A landscape with many valleys, sampled at points; each row gives a point and its height.
From any point a ball rolls to the lowest of the 3 points nearest to it. It stops when none of these is lower. Distance is the straight distance between rows; heights are no part of it.
gada: [ 52  46  19  13  29   6 -21  16 -24 -70   2  26 -45  83  20  10 -47  18
  24  33 -20   1  46 -53]  height 31.2
vike: [-48 -32 -25 -26 -38  27 -53 -24   1 -25  21  16  11  -9 -15  26   8 -36
  37 -41 -72 -25 -28   7]  height 80.4
negu: [ 12  13   6 -39  -7 -45  -2  10 -18 -51  30 -11  21  50 -36  27 -24  31
   3  -7  27   8   8 -22]  height 25.1
pevip: [ 15  19  32 -30  11 -32  15   7  40 -36  10 -22  18  44  10  37 -54   1
 -22   8  59 -21   1 -22]  height 35.8
vizi: [ -26  -15    5   27  -32   34    8  -33   27   55   -6   13  -26  -26
   51   18   11 -108   13   11  -40   -8   -9   15]  height 38.5
nez: [ 26  16  12  13  42  25 -44  11  28 -33   4   7 -43  20  45  33  -7 -57
 -11 -30 -13  19  50 -40]  height 2.5
Dere: [ -1 -29 -40  55  -9   7   1 -64  11  15  32  24 -62  35   9  20  14 -54
  36  19  -3  22  16 -15]  height 43.5
negus: [ 20  44  38 -30  18  -8  38  55   0  41 -35 -28  19  -2  33  -2 -14  42
 -18 -11  82  10  16   0]  height 35.7
kig: [ 17  25  37 -39 -17  31  50   5 -29  -2 -18 -11 -45 112   4  13 -62  -9
  17  57   3  34  69 -30]  height 46.7
Gagen: [ 10 -38 -27  15 -10  20  53   9  30  46  34  34 -49   8  -7  22  42 -82
  30   7 -40 -17   5  47]  height 61.8
lifeg: [ 24  25  34   3  22  34 -30  15  21 -21 -34 -38 -31  33  19 -16 -44 -70
  37  31   8   8  40 -16]  height 30.0
Venu: [ -3 -29   3 -10 -36  -4   6 -16 -26  15 -16 -18  -6  -1  -3 -30 -17  -1
   2   8  -6  17 -26  13]  height 46.3
mune: [ -7  36  48 -31  24 -25  -9  13  25 -11 -12 -12  59  12 -15  34 -76  73
 -72 -25  50  11   6 -58]  height 48.0
kifa: [-15 -32 -14 -21 -50 -24  28  10 -34  32  22 -15  71 -38 -17 -16  15  40
  -9  -5 -34  -9 -73  80]  height 15.3
riz: [  1 -45  45 -22 -28  35   8  38 -23  20 -45  -9 -26  34 -25 -12 -41 -81
  17   3 -27   3 -12  47]  height 60.0
moso: [-31 -28 -30  -9 -24  14  -7 -26  14 -11  37  79 -20  30 -31  21   2 -52
  87   0 -49 -27 -20 -23]  height 59.9
Nusi: [ 19  47  -7  -3  61 -31 -53  -3  33 -43  10  10  17  -9  25  63 -22   1
 -67 -11  19 -35  14 -68]  height 52.5
bis: [-29 -35 -31  -6 -41   7   4 -16 -12  13  29  15  33 -32  -5 -11  25  -9
   7  -7 -67 -15 -43  43]  height 31.0
zug: [ -6  19  54 -25  18 -19  50  32  35  38 -24 -26  47  -7  -6   5  19  21
 -26 -24  42 -14 -10  -1]  height 37.1
kupos: [ 17 -30 -32  44 -13   1   2 -36  39  23   5  30   7  -3  14 -17  23 -33
   1  45  -2  11  16  34]  height 39.0
Zedo: [-33 -11  -6 -22   6   8  -1  21  13  -5  23   3  20 -78 -38 -11  24  41
  -4 -38  -3 -19 -39   1]  height 46.5
Gobeb: [ 39  52  13  35  58   3 -14  12   4  -5 -41 -26 -37   4  49 -24  52  17
 -45  21  56 -18  31 -59]  height 41.7
falu: [-42   7  31  -9  15  -7  11  62  25 -22 -17 -49  -9   7  -5   7 -13 -52
 -19 -13  47  -4  49  21]  height 48.3
Mab: [-48   4 -23  -8  34  48 -62  24  10 -43  71  35 -31 -64 -58  21  23  19
 -16 -79 -56 -53   1 -13]  height 22.8
levut: [  1 -48  16   2  -9  27 -12 -18  39 -12 -15  14   7  -3  18   4  14 -78
  28   2 -45   0   6 -25]  height 31.8
rik: [  9  -1  11 -25 -19  14   1  16 -31   3  24 -27  -7  37 -24 -19 -34 -18
   9   7 -19  13  16   1]  height 39.7
Sovi: [  7  17 -24  36  -4  -3  -1 -42 -21   1 -27  14 -39   3  12 -42   3  70
 -27  37  55  16  23 -11]  height 14.5
popav: [ -3  19  40 -33   2  39  -1  26  -4  -3 -51 -51 -16  57 -13  14 -51 -26
  13   2  20   8  33   5]  height 38.3
Bobu: [-15 -23  -6 -16 -16  12  33  -6 -46  61 -29   2  51  -3  22 -29 -16   9
   1   2  10   1 -31  61]  height 50.2
ker: [-14  22  -6  11  46  17   5  19  16  -1  12 -22  39 -83   2 -10  55  61
 -24 -49  27  -6 -13 -12]  height 50.5
num: [-31 -34 -50 -20 -22  11 -17 -18 -28 -34  29  39  21   3 -41   1   5   7
  26 -59 -60   0 -52  -9]  height 68.1
rudol: [ 40  33  10 -11 -21  25  25  -9 -27  55 -55  -5 -42  97  17  -2 -36  20
  16  60  27  45  64 -16]  height 43.4
fopas: [-20 -61  22 -37   3 -26  27  46 -52   5   1  -5  44 -31 -55  -9   4 -22
 -20   1 -57   2 -24  58]  height 61.0
zuv: [-40  -4  10 -43   9 -33  21  73 -24 -19  33 -38  19 -53 -42  29  34   2
  -1 -27  11 -11  -3  44]  height 47.7
malep: [ -2 -24  23 -12 -59  22   2 -15 -50  -5 -33  -1  -8  66   6  -8 -37 -33
  44  36  -9  11  -3  26]  height 52.7
zom: [ 24  34  15   1  42 -28 -18   1  16 -17 -11 -16  14 -40  10  14   1  40
 -12   0  48 -14  -2 -17]  height 27.4
far: [ 24  -5 -40  75   3 -17 -22 -47  11  16 -48  18 -24  46   6 -19 -30  -8
 -30  62   1  35  40 -38]  height 27.9
raf: [ 33  -2  13  38   3   6 -20 -28  42  46 -51  -8  -4  29  43 -35 -15 -33
  -5  56  47  46  30  12]  height 22.1
kezik: [ 18  18  41  -5  -2  39  24  20   2  58 -68 -37 -21  42  55  -8   8   1
   2  28  41  21  47   4]  height 40.9
filub: [  4 -27  10  11   4  13 -35 -33  23 -23   6  23 -14  10  18   9  11 -20
  -4  15 -30  10  -7 -31]  height 19.6
Suvun: [ 29   3  13  33  23  37  -9 -25   3   6 -18  -3 -26  16  22 -45 -13   4
 -10  42   9  23  37 -29]  height 25.0
bar: [ -6  -5   3 -44  17 -23  11  21  40 -38   9   1  45   0 -43  27 -40  31
 -30 -41  54  -7   7 -19]  height 45.3
Girob: [ -3 -35  -3 -32  -5  10 -10  14 -20 -38   4  -6   1   8 -56 -18  -6   2
  36 -26 -49 -13 -25  -5]  height 54.3
rika: [-35 -17 -48  26 -32 -35  68  -7 -39  57  41  46  15   4 -38 -10  36 -38
  43  29 -29  17  10  77]  height 62.2
poref: [ 35  37 -29  29  51 -86  -6  -8 -14 -36  13  17  -8 -24  37  22   1 107
 -21  34  43 -16  13 -43]  height 33.1
moru: [-12 -29  13   2 -54  17  26 -33  -7  67 -23 -33  24  40  17 -26 -35 -17
   4  39  20  48   2  37]  height 50.1
Vos: [ 42  42  10  33  33 -17   5 -13 -21 -23 -18   0 -38   3  36 -15   8  40
  13  19  47  35  11 -29]  height 19.7
Rese: [-22  -1 -73  31 -23   5 -21 -73  24  24  53  38  26 -24  -4  18  27  13
 -13  -4 -37 -25 -18 -11]  height 42.9
tave: [ -4  13   4   8  -6  -6 -26  -4 -35 -62   8 -11 -17  22 -14  10 -23  -8
  22 -14 -15  -6   5 -18]  height 40.7
zogap: [ 20   7  -4  51   5  40 -20 -30  35   7 -11 -12  -4 -43  32  -1  26 -34
  -1  24 -30 -39  -6 -31]  height 29.3
tol: [ 14  -3   0  47 -11 -12  21 -44   7  38 -32   3   6  31  17 -30 -19  50
   5  35  34  34  32  38]  height 18.4
kuno: [ 10  50  11 -48   1  -8  13   4  -6 -10  19 -10  18  30 -15  16 -33  59
  17   6  53  14  32 -32]  height 32.4
ber: [ -8 -50   3  -8 -41 -20  15  27 -37  56 -19  13  39  15 -19  -4  16 -35
  21  22 -53  12 -36  73]  height 55.6
Pip: [  0 -19 -31   6  14  33 -17  36   9  34   7  12  -4 -68 -11  -1  28 -34
   3 -26 -42 -12 -37   5]  height 53.1
tika: [-15 -27  33   0 -10  23   2  -2  -4  39 -37 -31  20 -14  -6 -27   9 -38
   1  -4 -28  21 -42  50]  height 50.3
liku: [  2 -45  42   1   5  46 -31  26   3 -17 -17 -36 -42  11  -8  24  -7 -54
  26 -26 -30   2   1 -22]  height 44.7
teg: [ 14   4  25   5  47  18  -2  -1 -17 -27 -10 -26 -22  33 -18 -22 -16 -32
  14  17 -27  23  32 -11]  height 31.1
gopi: [-45  -6 -25  30 -17  23 -39 -16  -4  24  32  39  -2 -65   1  23  16  28
 -13 -27 -20 -48 -49  22]  height 56.1
toka: [-12  17  48 -35   5  11   2  48  44  -4 -44 -54  65  13  -5  33 -37  32
 -32  -5  79  -7  14 -48]  height 52.4
diro: [-19 -64   1  11 -36  -5  54  17  -6  65   8  22 -10 -14   6 -13  21 -62
  37  21 -31 -10   8  86]  height 60.1
vuke: [-23   6  28 -21  31 -31  -8  23  11 -53  -4 -19  33  24  -8  24 -36  28
 -57 -20  37 -24   6 -32]  height 42.8
dab: [ 29  38   6 -35 -12 -14  41  11 -10  10 -13 -16  -9  -2  26  -8 -21  87
   1  28  87  21  -6  24]  height 33.7
rem: [ 25  48 -21 -12  11 -40 -26 -27  10 -45  38  23  39   9  -2  41 -51  53
 -52 -11  24 -19  13 -62]  height 48.4
Zufe: [ 14  20  17  70  13  23 -18 -36  57  24 -60   3 -36  -3  53 -15  24 -50
 -45  36  -1  12  20 -38]  height 26.6
fam: [-36 -32 -38 -53 -42 -37   2  40 -48   3  20  24  26  -1 -52 -23 -33  46
  23 -10 -58  35 -51  29]  height 64.7
Gaduf: [-14  15  30 -16   0 -42  45  50 -13  25  31 -20  43 -59 -22  -5  33  48
   7 -30  36  -7 -34  31]  height 40.4
vog: [-13 -21 -58  38  -5  -4  15 -62  38  43  33  60 -33 -37   4   7  39 -30
   6  31 -23 -17  -4  32]  height 41.8
dur: [ -4 -14 -41 -27 -59 -15   3  -6 -12  15  35 -12  13 -41 -22 -24  40  22
  11 -49 -39  -5 -48  54]  height 28.4
kop: [-16   9 -14 -22  20 -18 -22  16  -7 -20  53  17 -14 -25 -43 -17  22  43
   5 -31 -23   6  -3 -31]  height 54.7
fugo: [ 31  35 -42  39   7 -27 -45 -46 -12 -44  15  -4 -18 -19  22 -17  30  74
 -31 -15   5   6  22 -24]  height 20.9
Karu: [  -7  -31  -20   21  -41   39  -10  -15   10   28   40   76 -100   -2
   21   38   33  -94   36   15  -61  -11    4   20]  height 64.9
Rotaz: [-16  28  45 -20  -4 -49  39  17   2  -4 -14  -4  40 -32 -13  31  -7  69
 -31 -18 102 -16 -22   8]  height 34.4
nimun: [ 24  53  53   5  64  -6 -35  16   2 -28 -37 -52 -30  16  31   2 -15 -28
 -19  -6  13 -19  43 -25]  height 22.0
nup: [-47  -6 -20 -26  -3 -28   9  26 -38 -16  51   3  12 -34 -85 -14  21  42
  13 -68 -36  -4 -42  43]  height 49.9
Naf: [-27 -52  16 -46 -27  23  -5  42 -43   2   5   9  15 -35 -27   6  19 -17
 -13 -48 -70   7 -35  21]  height 67.6
sefik: [ 20  26  24   7  35  32 -11   9   2 -52 -11 -17 -19  50  22  14 -21 -51
  17  25 -11   8  25 -29]  height 22.9
til: [-21 -57 -35 -28 -22  -5   1 -33  -1  16  52  50   2   7 -18   8   8 -40
  46 -16 -45 -14 -17  33]  height 47.1
nog: [ 11 -27  -3  39 -25  14 -20  -2  32  24 -25  -6 -33 -15  36 -12  11 -72
  16   0 -28   8 -16  10]  height 35.3
gogo: [-11 -17 -80 -18 -17   0 -33 -30  19  -8  47  46  24  15 -37 -14  19  -9
  51  -9 -69 -27 -46  -2]  height 60.9
gapi: [ -7 -12 -48  22  17  20 -16 -58  21   7   9  20   0 -46  47   5  25  14
 -22  16   9   3 -14 -20]  height 35.6
sif: [ -6 -53 -10 -13  -7  25 -15  48  -4 -34 -17 -15  -4  -1 -59  25 -36 -65
   0 -28 -65   4  12  -1]  height 57.6
nobig: [ 42  31  24  24  43  20  -4  21  10  10 -29 -52   1 -66  30 -32  60 -15
 -10 -27  10 -10  -6 -12]  height 52.6
rig: [  4  48  24  14  44  11  21  41  15  25 -42 -43 -33  -9  54   7  17   6
   0   8  63 -10  19 -26]  height 38.4
Gib: [ 41  28   4   3   5 -31  37   9  -5   3 -31 -10  30   2  35  11  -5  97
  -6  -8  89 -13 -10 -27]  height 32.2
mekig: [ -5  26  30 -19 -39 -23  38  66 -31 -18  19  -7  11  29 -53   5  -1  57
  28   8  20  15 -22  22]  height 38.6
nivas: [  4  17  39  -7   8 -23  -9  21 -25 -52  15 -20 -20  25  16 -10 -20  15
  16 -24  13   6  43 -13]  height 35.5
ded: [ -2  23   5  20  66 -41 -10  -8  -1 -67  64  22  20 -48  20  -5  12  36
 -30 -25  36 -13  14 -15]  height 35.2
Pumiz: [-28  17 -41  -1 -15 -14  25  -6 -12  14  -3 -16  18 -66  16 -54  35   6
 -41 -26   3 -13 -16  37]  height 37.0
nok: [ 10 -13 -14  22  -5  24 -39 -48  17 -35   3  17  -9  21  -8 -11 -27 -46
  17  10 -42  24  -4 -25]  height 27.8
sig: [ 15  17  -1   3   5 -12  -4 -38  -6 -21 -26  13  14  24  20   0   2  33
 -30  27   2  13 -11   4]  height 8.5
Tepi: [  3 -16 -56  40 -20   7  56 -48   0  28  31  35 -48  16 -24 -12  21 -47
  33  50 -14  12  22  31]  height 41.5
dibuz: [  3   8 -43   1 -22  -9 -17 -32 -20  -1  25  21   5 -36  -2 -33  61  85
 -33 -11 -24  -8 -31 -10]  height 29.9
Loz: [ 18  45  17   2  37 -44 -11  -6  34   5 -34 -27  62 -18  41  15  34  56
 -47 -13  85 -49 -29 -38]  height 32.5

For each start below, name the point where the ball stops.
diro => nez
malep => nez
Bobu => nez

Call two points neighbours if one is among the 3 nearest of the other. Go from one point of each pair to the other, from neighbour to neighbour, staying as low as possible. Name the highest point that can't be avoided.
Mab / sig => Zedo
Gib / negu => dab
sig / nez => filub
